A landscape with many peaks, sampled at points; each row gives a point and its height.
A climber steps from a point to the highest of its 2 nearest points, and stops where none of them is higher. Distance is the straight distance between rows; heights are no part of it.
K263: [ -6 -28 -33  55  25 -18 -35   0 -38 -31  40  37 -43  -8  17  14  13  -4
 -11   6 -37  32 -13  -1 -14  -5  -5  22 -21  20  22 -29 -10  11   4   7
   9 -52  55 -32 -15   1   0   8  -8   6  19  -7  27  29]  (h 32.7)
K278: [  0  30 -21 -12  -5 -17 -32 -31 -17  22  13  12  37  23  45  -5  24  11
  37   0  19 -58  12  -8   9  28 -17   5  -3 -18  -5  46  22  56  31 -37
  48  33 -12  15   2 -17  14  41 -19  47 -52 -28 -60  56]  (h 38.9)
K347: [ 31 -61 -33  48  33   3  -5  35 -14  -5  22  39 -36  16 -37  67 -42 -19
 -15  25 -11  44 -33   3 -28 -70 -32 -38 -49   6   3  16 -22 -47  36   3
 -11   0   4   4  22  -2 -20  25   5 -24  43  -3  64  16]  (h 17.4)
K875: [ 45   8  21  -4  16   2  43  33  -3  15 -24 -63 -16 -41 -45   2  25 -67
 -41   3  36  38 -76 -10  23  16  12 -12  22  36  32  18 -38   7 -36  -8
  22 -12   0  24   6 -49  19 -18 -10 -37  52 -33  33 -38]  (h 54.6)
K909: [ 16  17 -55 -25 -18  -5 -39 -35   9  14 -15  66 -15  27 -15 -21   5 -19
 -46   9 -40  37   6 -16  18  11 -15   3  -4  36 -35  39  19  36  31  38
  21  13  33 -17   9  -9  53  10  -4  -8  -1 -27 -64  43]  (h 57.1)
K201: [ -7  28  11  19  17 -27  -7 -12  -9  12  -5 -36  40  30  53  36   0  35
  58 -12  45 -82   3 -10   6  11 -17 -12 -33 -44  39  27 -14   7  25 -60
  29  14 -19   5  -4 -21 -24  34 -12  17  -8   6  -3  24]  (h 30.6)
K643: [ 36  32 -27 -14 -21  18  23  -3  18  31 -23  38 -11  22 -27  21 -34 -13
 -69  13  -2  63  -6 -21  20 -15 -24 -27  -1  22 -34  43 -28 -21  39  25
   1  25  15 -20   0 -31  52   1 -24 -32  30 -11 -30   0]  (h 44.0)
K90: [-12  61  22 -39  -8   4 -17 -43  18  27 -32 -41  83  -2   7  -2  37  -2
  32 -48   8 -45 -17 -19  16  58   2  -2 -16  12   3  24  31  32  -8 -11
  13  63 -25  16   4 -36 -24   6  22 -19 -29   9 -92 -16]  (h 23.5)
K590: [-26  11 -31 -32 -13  -6 -36 -52  -2   2 -20  44   5  16  -2 -24  20  20
 -23 -18 -50   4  23 -13   2  10 -20  21  -6  30  -7   0  28  36  17  27
   1  -1  45  -8  14  -1  20   1   3  -6 -22  -8 -52  23]  (h 46.5)
K243: [ 26  32  27 -38   0  49  61  19  23  49 -66 -41  12 -20 -26  16 -27 -33
 -56  11  22  30 -12 -36  14  -1   7 -37  13  28  -4  41 -36 -26   5  -6
  -5  47 -23   1   3 -48  21   0 -24 -45  43 -15 -22 -49]  (h 47.0)
K948: [-21 -79 -27  16  22  -5 -17  52 -12   7   4  14 -20  33 -30  43 -31  23
  93 -12  -1 -55  23  26 -31 -62  -8 -11 -67 -77  14  12  -4 -49  -7 -27
 -21   1 -46  60  20  11 -45  11  14  28  10  -8  74  12]  (h 35.8)
K191: [-49   8 -20 -15   8 -28 -46 -68  13  -5 -17   6 -11  14   2   0  37  50
  13 -46 -55 -23  22 -14  -6  10 -17  50 -13  27  25 -50  19  29 -15  28
 -10 -35  77  -2  28   0  -4  -8   0   0   2  16  -3 -11]  (h 38.4)
K177: [ 16 -13  16  39  -4  -6  14  40 -18 -20  43 -15 -19 -28  13 -23  -9 -22
  15  31  24   3   4  23  -1   9  15  -3  26 -33  11  -7   1   9 -23 -27
   3 -22 -51  -6 -28  38  -9  10  23  29 -17 -14  29  27]  (h 29.4)
K342: [-22  48 -19 -37 -43  39   7  -2  33  28 -33  23  -8  22 -16 -42 -22 -23
 -72  30 -19  23 -18 -20  23   5   1 -19  20  47 -36  40  40 -14  25  55
 -20  27   8 -18  -2 -20  47 -45   2 -38 -10 -11 -65  14]  (h 13.4)
K503: [-55  22 -10 -53  -9 -10 -26 -64  25  -2 -43  14  12  16   8 -22  34  41
  -2 -38 -52 -27  18 -12  -2  17 -13  21  -5  35   9 -24  38  32   5  27
  -5   5  52   1  32   0  -6 -13  12 -24 -18   7 -58  -6]  (h 39.2)
K22: [ 21   6   3  16  37 -22  43 -26   2  22 -17   7  -2  18  61   8   5  -7
 -29   7  -2   7  -9 -62   6  15  -9 -13 -23   4   2  -4 -17  24  46 -36
  20  -3  -8 -38 -37 -35  -2  50  -3  -5  34  -3 -73  20]  (h 56.1)
K161: [-22   2 -13  -6   4 -26 -36 -30   2   5  -4 -22  -6  11 -25  15  21  31
  -5 -37 -18 -14  -3   0 -10 -18 -19  41 -35  11  15 -29   7  15 -34  18
  -7 -31  69   6  27 -18  17  -3 -11 -14  23  20  33 -37]  (h 31.5)
K267: [ 14 -11 -18 -12   0  -1 -30  15 -14   2  -2   5  21  15 -26  28 -33  19
   3 -11  15  -5  26  15   2 -43 -24  -1 -30 -39 -10  32 -32 -18  11  -6
  -2  11  22  18  36  -8  25  20 -18   5  -4   1  38 -13]  (h 37.5)
K728: [ -5 -19  15  -1  -3   0   4  47  -8 -18  28 -35  19 -12 -16 -22  20  32
  75 -40   8 -45  51  66 -40  -1  32  24  26 -28 -43 -36   4 -11 -54 -18
 -23 -20 -58  45 -43  56 -24 -17   2  59 -18  30  41   9]  (h 39.5)
K392: [-17 -75 -10  16  22   3  10  25   3 -13  10  23 -24  21 -19  37 -39  32
  61   5 -21 -16  16  18 -42 -71 -15 -15 -49 -60  17 -22  -3 -59  16 -19
 -37   4 -23  34   4  28 -57   3  21   4   9  11  68   3]  (h 32.6)
K443: [-54  -6 -41  27   7 -20 -54  16 -40 -38  37  38   3  21  47  43  12  56
  78 -17 -13 -68  52   9  -1  17  11  26  -8 -48  -9   6  -3  13  14  -1
  25 -22  11   4  16  16 -20 -11 -53  78 -30  -1  61  57]  (h 56.0)
K502: [ 40   6 -13   1  -4  -7 -21  40  -5  -1  20 -50 -13 -30 -50 -13  10 -50
  -6  11  52  28 -24  26  21  13   9  13  18   8  13  28 -14  15 -64  -2
  23 -20   1  11  19 -10  47 -23  18  16  10 -46  47 -11]  (h 17.6)
K754: [-29  15  11 -14 -10  11 -18 -28   9   7 -55  13 -10  -4  -7 -58  42 -45
 -40   2 -46  13 -29 -17   3  47  -2  -7   9  90   7 -23  37  54 -19  41
   7  -9  15  12  17   2  -1 -16  37 -39   2 -14 -87   7]  (h 38.6)
K88: [ 18  22  39 -27  21  19  47   9   5  40 -47 -64  40 -27 -18  27  -3 -20
 -24 -19  24   1 -31 -31  -4   5  -6 -13 -20  21  22   4 -27 -12 -12 -28
  -1  24 -11   5  11 -45   2  11  -5 -50  56  12  -4 -66]  (h 53.7)
K697: [ 26 -23  13  -6  -4  30  55  24   5  39 -29   2 -12  -5 -49  23 -49 -21
 -36  18   4  41 -18  -7  -4 -49 -20 -42   8  -2  -1  32 -43 -51  23  -6
 -31  33 -18  15  16 -17   4  15   8 -48  44   0  21 -34]  (h 40.7)
K563: [ 26  32  20 -13   4  22  55  27  11  15 -45 -52 -36 -30 -34  -8  20 -61
 -68  14  30  31 -84 -23  39  42  25 -27  35  63  23  29 -19  -8 -33  26
  13   0   8  19  11 -52  28 -44 -21 -45  34 -37   7 -43]  (h 47.7)
K464: [-18 -18  -7  13   2 -29 -34  23  -7   4  36 -49 -24   2 -65 -11  44  -7
   9 -34  -8  12 -10  49 -35 -21  26  50   0  25 -36 -53  21  23 -86  33
   1 -47  27  31   5   4  10 -39 -16  40  15  20  67 -33]  (h 22.7)
K666: [-15  50  -7 -60 -12  17   5 -16  32  36 -61  -6  14  33 -17  30 -25  46
 -40 -23   4  -5   5 -24   7 -21 -28  -6 -26   7 -15  29  -6 -24  22  19
 -15  30  44   2  34 -49  46  -7 -33 -53  23  15 -24 -36]  (h 21.1)
K614: [-20 -12 -12  38  18 -23 -33 -32 -39 -17  24  33 -25 -14  34 -18  35   1
   3  -3 -53   6   3 -15 -14  27 -10  29  -5  41  33 -42   8  37   9   3
   2 -43  44 -27 -20  10 -10  10  12   6   7  -6 -17  30]  (h 39.3)
K499: [ 26  -7  45   5  11   6  40  19  -7  11 -11 -61   9 -37 -25 -11  15 -41
 -32  -9  23  23 -61  -6  -1  11   7 -11 -10  33  26 -16 -23   4 -23 -17
  11 -11 -12  13   2 -34   2 -10   8 -39  49   9  22 -52]  (h 64.7)
K412: [-20  52 -41 -25 -49  33 -21  20  26  32 -11  19   0  30 -46 -12 -49 -15
 -75   3 -13  26 -13   8  24 -16  -2 -20   2  46 -40  53  19 -44  24  75
 -24  25  38 -22   9 -22  56 -49  -9 -24   1   9  -6   4]  (h 15.3)
K987: [-13 -36  -9  12   5   0 -15  53 -18  -7  24 -14  18  14 -10  11  -8  47
  98 -30  16 -69  53  64 -29 -18  17   7  11 -68 -22  -6 -18 -19 -30 -31
  -7  -5 -39  62 -16  42 -21   1 -13  79 -29  19  56  27]  (h 44.3)
K194: [-37 -14 -12  -5  12 -11 -26 -38  -2 -49  31  30  -6  -3  28  11  24  67
  36 -20 -55  -6  32   5 -24  -4   3  39   2  -3  13 -57   9 -13   1   8
 -20 -35  41 -18  -4  24 -34 -27 -10  24 -13  25  34  -1]  (h 57.6)
K54: [-10 -19  44  -1  -4   7  38 -30  23 -32  12   2  19 -22  43  -7  10  30
  23  -6  -7 -18  14  -3 -10   2   5   4   5 -15  20 -57   7 -18  24 -24
  -7   4  -6 -31 -10  24 -44  -3  19 -24  -8  53 -19 -30]  (h 6.7)
K928: [  1   8  35 -20 -15  15   4  12   2  16  -6 -57  51 -31 -18 -18  -6   1
  17 -26  37 -18   9  21  -6   3  23  -5   6 -16   5   7  -4 -13 -33 -23
 -11  26 -32  20  -4   7  -3  -6  16   1 -15  18  -2 -40]  (h 31.4)
K56: [ 37   0   6  31  22 -19  30 -21  -3   1  -1   5 -27   2  28 -22  22 -45
 -38  24   9  30 -28 -48  23  34 -10  -9   7  27  21   0 -13  37  14 -10
  22 -19 -13 -31 -39 -19  17  31  12  -8  26 -34 -57  21]  (h 67.5)
K951: [   1    6   19   -2    9    0    8  -40   19    2  -51   24  -10    1
   12  -50   44  -54  -33   17  -41   28  -34  -40   15   50   -2  -14
   16   81   11  -29   20   56    6   12   15    6   -7   -3  -11  -11
    0   10   33  -38   25  -19 -114   15]  (h 46.4)
K544: [ 11 -14  12  -4 -23   5   9  46  -3 -20  26 -39 -16 -23 -52 -44   8 -27
  -5   9  35  40 -10  51  -4  -1  40  -1  35   3 -16 -12   8 -18 -62  28
 -10 -26 -26  35  -8  32  12 -48  19   7  -3  -2  51 -20]  (h 21.9)
K382: [-29  -7   0  -6  -5   5 -15  -2 -24 -38  46  16 -17 -25  -9 -46  36  14
  17 -11 -40  10  13  37 -17  23  18  44  40  28 -26 -53  35  18 -45  39
 -23 -49   4   4 -22  56 -22 -36   3  25 -15  17  19  -2]  (h 16.2)
K5: [-16  43 -22 -56 -28  34 -24  25  12  46 -56 -33  31  24 -43  10 -40  16
 -39 -22  10 -16  11   3  12 -27  -7  -6 -17   9 -23  57  -4 -38  -3  36
 -23  33  42  13  41 -40  46 -28 -29 -27   5   8  11 -48]  (h 18.8)
K429: [  8  30  32 -19 -13  45  44  18  26  19 -45 -62   9 -36 -18 -28   7 -66
 -56  14  36  13 -58 -27  26  54  40 -35  31  47  10  29   0 -14 -28  32
   2  28 -33  -2   1 -29  15 -36  -4 -40  16 -27 -28 -53]  (h 42.3)
K855: [-34 -13  26 -12 -21  20   7  25   2 -16  17 -25  -2 -15 -46 -36   5   7
 -17 -15   0  30  -6  45 -20 -22  32  15  15  14 -29 -27  19 -27 -45  39
 -27 -21   9  24  -7  28  -2 -56   7   0  -1  32  34 -41]  (h 24.4)
K25: [  5   7  21 -24   9 -12  38 -37  31  -3 -32  -5  16  18  37  29 -18  50
   7 -11  15 -19  11 -29   0 -20 -28 -12 -21 -32  20 -11 -22 -22  48 -39
  -4  23   4 -10  13 -14 -15  26  -2 -41  15  25 -22 -27]  (h 44.1)
K698: [  5 -43 -12  23   5   9 -10  19 -12 -34  36  19 -18  -1 -37  18 -18  12
  -1   8 -19  49  -5  35 -24 -50  -6  -3 -14  -1  -9 -20  -6 -37  -3   9
 -14 -14  15   2  -1  27 -10 -10   8   5   5  13  64  -3]  (h 20.1)
K660: [-20 -43 -18  53  37 -16 -35   6 -35 -45  46  21 -36  -5   9  26  20  22
  23   1 -58  20 -16  19 -44 -28  10  35 -31  18  20 -68   1  -6 -13   7
 -11 -56  50 -17 -21   7 -23 -19 -16  25  22  10  78  12]  (h 27.0)
K146: [-15 -16   6 -16  10 -12  14 -28  30 -30 -17  10  -5  27  42  37 -26  71
  44  -5   2 -32  21 -13  -7 -46 -25  -5 -14 -56  31 -15 -23 -45  56 -28
  -8   0   7  11  22   8 -39  14  -6 -22   2  27  23  -6]  (h 39.8)
K346: [  2  -9 -10   7  12 -19 -14   9 -15  10  -5   0  20  26  31  40 -26  25
  24  -1  33 -39  22  -6   0 -26 -26  -6 -35 -58  14  32 -29  -7  34 -45
  19  10  -2  12  21 -14   1  42 -21  12 -11  -5  11  11]  (h 34.0)
K579: [ 57  -3  -8  24  -2  -4  36  -4  17 -11   9  39 -48  14  -7   8 -28 -36
 -60  59  22  77 -29 -11  27  -6  -8 -28  37   6   1  21 -27 -21  25  18
   5   5  -4 -28 -21  -1  24  11   1 -14   7 -28  -7  22]  (h 24.2)
K852: [ 25   5  22  -3  38 -22  63 -26  28  23 -37   6   4  34  75  35 -17  22
  -9   3  13 -10  -1 -56   1  -6 -16 -29 -25 -31   4 -10 -25  -4  69 -48
  13  26 -12 -26 -19 -32 -18  55  -9 -17  35  18 -68  -1]  (h 49.6)
K731: [ 34  37  31 -11 -21  13   1   3   8   6   8 -27  24 -34  -3 -47   3 -49
  26  25  50  -4   8   6  30  48  25   2  50 -11   9  28  28  27 -46  -5
   1  17 -68   4 -24  24  11   0  26  17 -44 -24 -35   5]  (h 34.2)
K6: [-22 -33   8  40   8 -22  27  20 -12  10  -2  32 -24  17  73  43 -43   8
   2  36   4 -13  12 -21 -10 -36  18 -23 -13 -58  16  -5 -11 -17  56 -46
   4   9 -22 -30 -22   8 -64  42  -1   5   1   0   9  40]  (h 33.1)
K854: [ 26   1  50   0  -8  10  51 -26  22   7  -4  -4  16 -22  36 -21   2 -33
 -23  16  20  11 -10 -33  18  21  12 -22  18  -2   2 -15   1  12  25 -18
  -2  28 -42 -36 -23  -2 -13  24  16 -19  -4  22 -63 -18]  (h 9.4)
K886: [-38 -37 -13  22  24 -21  -4  17  -2 -32   0  13 -15  31  34  49 -27  56
  53   5 -13 -37  19  -2 -28 -49 -12  -2 -46 -58  33 -28 -10 -35  25 -28
  -7 -26  -9   6  14  11 -59   8  -5   3  16  13  67  17]  (h 35.7)
K143: [-38  -4 -43  13 -11 -20 -42  -5 -43 -17  31  50   7  21  63  32   2  32
  51  -2   5 -59  45   0   5  15   6  12  -7 -49 -12  23   3  22  39  -8
  42  -2  14   1  23  13  -2  12 -48  71 -55 -14  18  63]  (h 50.2)
K574: [  2  34   8 -22 -24  32  48 -11  44  21 -44  10 -17   7  -7 -40  -1 -43
 -78  39  -1  39 -33 -35  36  33  10 -25  36  52 -22  26  13 -10  10  45
 -11  28 -16 -19  -9 -28  38 -33   0 -44   6 -24 -74  -3]  (h 11.9)
K80: [ 46  25 -27  -2 -24   1  14  -1  17 -14  -5  30 -41  13 -41 -10  -9 -49
 -64  42  24  62 -35  -7  49  16  -7 -18  37  29  -3  38   1  -8  -9  50
   5  -2  12 -23  -4 -14  60 -33   5 -23   4 -48 -10  15]  (h 22.4)
K773: [ 15 -38   6  53  -2   7  10  39 -14 -31  42  25 -42 -17  19  -4 -40 -18
   7  55   5  30   0  18  -9 -16  22 -13  28 -42   3  -8  -6 -18  -2 -10
  -6  -8 -32 -14 -30  53 -29  14  17  26 -19 -13  38  37]  (h 27.6)
K200: [  1  52  29   8   4 -24   3 -38   6   5   0 -46  68   5  39  22  14  28
  68 -31  37 -76  -9 -14   8  33 -15  -3 -18 -29  33  18   2   7  15 -49
  16  36 -28  10 -15 -24 -39  23  13   3 -14  27 -35  -3]  (h 27.3)
K460: [ 17  11  12  -9 -16  -3   1  38  -6  -6  10 -56 -19 -33 -51 -44  24 -47
 -20   5  45  27 -38  34  12  24  31   9  33  31   7   3  15   6 -78  27
   9 -25  -8  22   6   7  27 -46  13  -1   3 -28  35 -28]  (h 19.8)
K793: [  8  35 -13 -29   0  -7 -37 -34  -4  30  -7  -1  40   6   8 -20  25 -11
   4 -10   2 -21   9  -7  16  34 -15  10  -4   7  -9  41  27  63   6 -16
  32  26  -9   5   8 -21  25  28   0  14 -34 -37 -71  33]  (h 33.9)
K608: [-39  11  12 -27 -25  19  -5  -8   1   1   3 -22  11 -16 -21 -36  13   4
 -32 -17  -9   3   2  15  -3  10  12  16   6  30 -13 -15  30   6 -26  32
 -12  -9  23  -2   5  20   9 -33   9 -19 -15  17 -14 -34]  (h 27.7)
K306: [ 27  38  20 -26 -17  21  10   7  19  22 -24 -45  30 -29 -21 -35   0 -53
 -27  15  44  16 -15 -13  32  38  25 -11  34  12   4  43  13  10 -32   4
   1  32 -46  -1 -15 -13  23  -6  13 -14 -14 -35 -39 -20]  (h 37.8)
K33: [ 41 -20 -16  46  -3   2   0  11  -2 -29  37  51 -52   1  11  11 -35 -28
 -29  66   6  62 -16   1   6 -22  11 -22  25 -14   5  13 -11 -29  24  12
   3  -4  -2 -32 -21  34  -8  17  12  12 -17 -25  20  41]  (h 25.9)
K939: [ 50  -5 -27  25  14  -8 -34  49 -12  -4  26 -27 -18 -25 -28   9  -5 -52
  -4  21  47  24  -9  16  25   0  -9   1  -2 -16   4  47 -31  17 -34 -24
  30 -16  -6 -12  29 -18  45  14  12  22  12 -55  48  10]  (h 15.7)
K36: [ 39  13  29  25  -8  -9  23   6   7 -16  22 -13  -9 -24  25 -36  -3 -48
  14  54  51  -3  -2  -7  27  44  16  -2  50 -20  16   8  21  27 -31 -14
   0  -5 -67 -17 -31  28   7  20  25  19 -38 -31 -19  21]  (h 31.8)
K353: [-16  -7  46  18  -2  -4  23 -20  13 -37  25 -17  33 -31  41 -17  34  35
  64 -25 -12 -55  13  18 -20  30   8   6  -6  -5  12 -65  16  -3 -10 -18
 -10 -17 -25 -19 -25  32 -54 -13  26  -1   2  66   5 -25]  (h 5.2)
K321: [  7 -55  13  31  19   0  39  19  -2   4   3  19 -23   2  27  29 -45   8
  -4  35  -6  14  -8 -10 -23 -50  -9 -27 -20 -42  14 -13 -21 -41  47 -41
 -21  11 -16  -9  -6  10 -49  32  19 -19  14  10  18   7]  (h 35.4)
K594: [ -5  -7 -33   0   6 -12 -56  -1 -17 -17  26  11  21  13 -15  24  -4  27
  27 -23   2 -15  34  22   6 -24 -20  24 -35 -35 -21  16 -13   1  -1   6
   7 -12  38   8  32   4  24   8 -25  33 -19   3  44  -1]  (h 41.5)
K913: [ 21  13  19  15  13 -10  13 -43   4   0  -7  16  -3  -6  26 -42  35 -48
 -11  21 -17  12 -18 -38  18  53  -8  -7  16  40  13 -10  20  62   5  -9
  20  -5 -30 -22 -28  -1   0  28  31 -11   3 -27 -85  32]  (h 56.3)
K348: [ -9 -22 -17  15   9 -25 -43   5  -9  -7  23 -24 -10  10 -50  20  21  15
   4 -30 -14   7  -6  28 -26 -38  -8  43 -31   5 -14 -33   1  15 -51  23
  -3 -40  52  17  27  -8  19 -14  -7  19  19  19  81 -38]  (h 26.8)
K901: [-16  40   1 -20  -6 -11 -41 -35  -1  17 -32   8  42   6  -6 -43  39 -26
  14 -17 -37 -23   5  -4  -4  52 -13   5   6  45  -3   8  49  84 -21  -1
  20  15 -11  16  11   5  -6  14  27   0 -34 -27 -80  38]  (h 28.5)
K301: [-16   0   5 -16 -13  15   0  -4 -20 -27  40  28   7 -32  23 -39  15  25
  48  -9 -21 -19  43  26 -14  26  18  31  55  -8 -25 -38  34  14 -14  12
 -21 -20 -32   0 -33  75 -22 -22  -1  40 -56  31   3  18]  (h 13.9)
K857: [-20 -49 -30  32  19   1 -39  74 -30   5  20   4  -2  19 -16  36 -23  14
  93  -9  26 -70  44  56 -16 -40  14   0 -34 -75 -16  30 -20 -23 -24 -39
  10   3 -40  54  27  21 -22  15  -1  68  -9  -7  66  37]  (h 39.9)
K764: [ 45 -26 -31  34  21  -5  -4  30 -10  -4  11  30 -27  12 -18  42 -37 -28
 -34  19   9  42 -18 -11   1 -40 -32 -21 -30  -7  -9  32 -42 -16  34  -5
  10  -3  14 -21  17 -15  23  39  -6 -17  38 -14  30   6]  (h 15.6)
K690: [-14  -8  10 -24 -16  27   5  -9 -11 -34  32  58   0 -16  27 -13 -18  45
  43   9 -34   6  45  22 -15 -14  24  15  58 -29 -20 -38  23 -30  16  13
 -31   0   1  -5 -33  68 -35 -26  -7  39 -68  40   6  17]  (h 12.7)
K296: [ -2  36  35 -29 -13   6   6 -29   6  15  -9 -33  61 -10  16  -4   2  16
  25 -26  30 -39  12  -3  13  19   2  -5   2 -24  12  15   6   8   9 -25
   6  43 -24   8  -7  -5  -9  16   3  -5 -37  18 -52 -20]  (h 27.9)
K495: [ -9  28 -27 -21 -31  26 -26  23   8  30 -19   3   6  16 -60  19 -42  -9
 -59 -14  -3  26  -3  12  11 -39 -10 -11  -9  28 -33  51  -2 -35   3  61
 -23  17  53  -2  34 -23  51 -34 -19 -24  14   9  27 -31]  (h 16.9)
K566: [-34  -8  -5  17  15 -11 -21 -33 -32 -31  34  41 -10 -17  59 -11  37  36
  29  -7 -69 -20  27 -13 -26  32   3  38  10  24  26 -59  23  25  10  -6
 -13 -41  20 -36 -16  29 -37 -13   8  21 -16  11  -5  30]  (h 47.3)
K888: [ 53   1 -25   5   6   7 -13  38 -14  21  -2 -14  -7 -12 -48  27 -21 -43
 -35   5  26  36 -13   0  16 -26 -20 -10 -11  -1  -8  48 -45  -5  -6  -8
  13   4   8   5  33 -33  47  15 -12 -13  31 -34  39 -19]  (h 14.0)
K737: [ 34 -49  25  21  12  12  57  27   4  28  -5   3 -25  -4  -5  14 -59 -29
 -20  38  15  32 -13 -10  -3 -43 -12 -45   8 -35  10  11 -36 -35  32 -33
 -23  30 -43   9  -2  -4 -26  41  23 -18  19 -11  14  -7]  (h 37.9)
K291: [  2  34 -15 -45   6 -13  -6 -45  21  24 -46  -2  16  25   5  20   9  39
 -25 -33  -1 -15   3 -39   9   5 -35   7 -39   9   2  14  -4  14  29  -9
   9  17  39   0  20 -42  34  23 -22 -38  19   1 -49 -14]  (h 24.3)
K585: [ 21   9  43 -12 -17  29  61 -25  41   5 -23  11  -3 -12  16 -37   7 -52
 -48  44  21  35 -31 -37  35  31  13 -28  38  29  -6  -7   9   7  14  15
  -5  29 -46 -28 -23  -7  13   0  14 -31   2  -2 -73 -17]  (h 10.6)
K838: [-25 -10  24  38  15 -19  14   3 -15 -37  42 -16  13 -26  39 -13  48  38
  59 -23 -31 -57  19  24 -43  33  12  25  -3   2   7 -68  18  11 -23 -18
 -14 -45 -16 -16 -35  30 -50 -19  11  29  12  46  49   8]  (h 3.6)
K383: [  8 -11  40   0 -15   0   8  35  -6  -6  20 -59  39 -32 -25 -30  17   3
  48 -29  29 -22  22  54 -26   3  37   1   6 -16 -11 -24   0 -13 -54 -26
 -17   1 -58  33 -25  29 -22 -15  25  25 -12  35  25 -25]  (h 35.1)
K399: [-41  19   1 -14 -20  17 -12  -2   7   5 -21 -11 -30   0 -25 -59  25 -30
 -59  -3 -25  20 -32   0  11  30   8  13  17  72  -1 -13  42  25 -36  62
  -9 -20  33   8  20   6  13 -44  22 -25 -10  -5 -35 -16]  (h 32.1)
K258: [-27  -3  11  -2  -1 -14 -21   6 -15 -11  41 -36   8 -17 -27 -34  52  17
  25 -43 -22 -17  20  43 -28  19  16  48  15  25 -32 -54  29  29 -70  22
 -14 -48   2  19 -12  33 -11 -27   4  36   0  25  37 -16]  (h 18.9)
K863: [  7  35 -26 -44   9 -18 -43 -35   3  41 -30 -10  35  24  -5  10  24  11
 -12 -28   1 -24  11 -23  19  23 -28  19 -41  12  -5  38   3  47   8 -12
  29  21  34  15  30 -51  44  24 -22  -4   3 -24 -54   4]  (h 28.4)
K647: [  7 -26  56   2  -8  17  58  -4  22  -2  -6 -18  24 -25  10 -10 -13  -2
 -11   8  13   6  -9  -2  -2 -12   5 -21   2 -10  13 -33 -15 -23  13 -26
 -13  18 -23 -16  -1   7 -23   5  23 -37  15  42 -17 -43]  (h 8.1)
K795: [-22   4 -35  14  -1 -32 -28 -23 -33   7  10  44  -1  29  78  13  17  20
  28   4  -3 -46  26 -23   5  28   2   8 -13 -25  -3  24  18  47  52 -29
  49   8   4 -24  -1  -4  -1  33 -31  42 -42 -24 -34  75]  (h 44.4)
K72: [-31 -41   5  12  -4 -14  14   8  -4   3  -3  46 -29  22  76  50 -62  36
  36  27  -5 -30  26  -8 -12 -44  22 -24   4 -71  16 -12 -10 -40  62 -36
   1  28  -4  -1  -6  23 -71  28  -6  18 -36  17  13  32]  (h 31.3)
K108: [-20 -15 -36   4  12 -14 -60 -40 -15 -36  34  40  -8  15   6  27  12  46
  22 -27 -48   0  34   4  -9 -11  -7  32 -16  -6  -6 -23   5  -4   9  32
  -4 -29  65 -22  13  12  -8  -8 -27  33 -16   8  41   8]  (h 49.0)
K664: [ 25  28  11 -20 -23  37  61  16  25  47 -44   4  -8   1 -33  14 -48 -27
 -66  23  15  46 -12 -15  18 -21  -4 -45  26  16 -23  46 -37 -39  26  15
 -13  41 -15  -4   4 -31  35  -3 -15 -44  30 -11 -16 -21]  (h 43.8)
K377: [-11 -30 -11  27  17   6 -23  -3 -16 -46  57  26 -27  -7 -31   6  13  21
   5   1 -44  49 -15  43 -32 -33  13  29   5  27  -6 -56   8 -25 -18  34
 -14 -38  47  -5 -18  26 -19 -32  -7  17   6  26  64  -6]  (h 22.8)
K510: [-33 -19 -17   9  10 -11 -33  26 -16 -29  28  -1  18  23  18  25   8  65
  94 -30   6 -74  54  36 -15  -8  -2  21   4 -61 -14  -5 -11 -12  -9  -9
   5 -18  -3  38   4  25 -21  -5 -40  74 -30  10  68  27]  (h 49.2)
K619: [ 38  11 -39  -1  -3  -6  -9 -16   3  14  -8  49 -15  22   3   9 -13  -6
 -46  10  -4  46   4 -25  16  -9 -22  -8 -17   6 -25  38 -14  10  43   9
  15  11  23 -29  -6 -23  50  28 -19  -8   7 -19 -41  21]  (h 48.8)

For each start below, name the point where the climber stops.
K382: K909
K939: K56
K342: K443
K764: K194
K737: K499
K200: K194
K392: K443
K863: K443
K353: K443
K886: K56
K36: K499

Call two points neighbours if one is among the 2 nearest of the other. Go from one point of each pair to the other, from neighbour to neighbour, staying as high as possible. Name the lowest point that can't be avoided.
K194, K56: K200
K499, K909: K664
K56, K443: K392
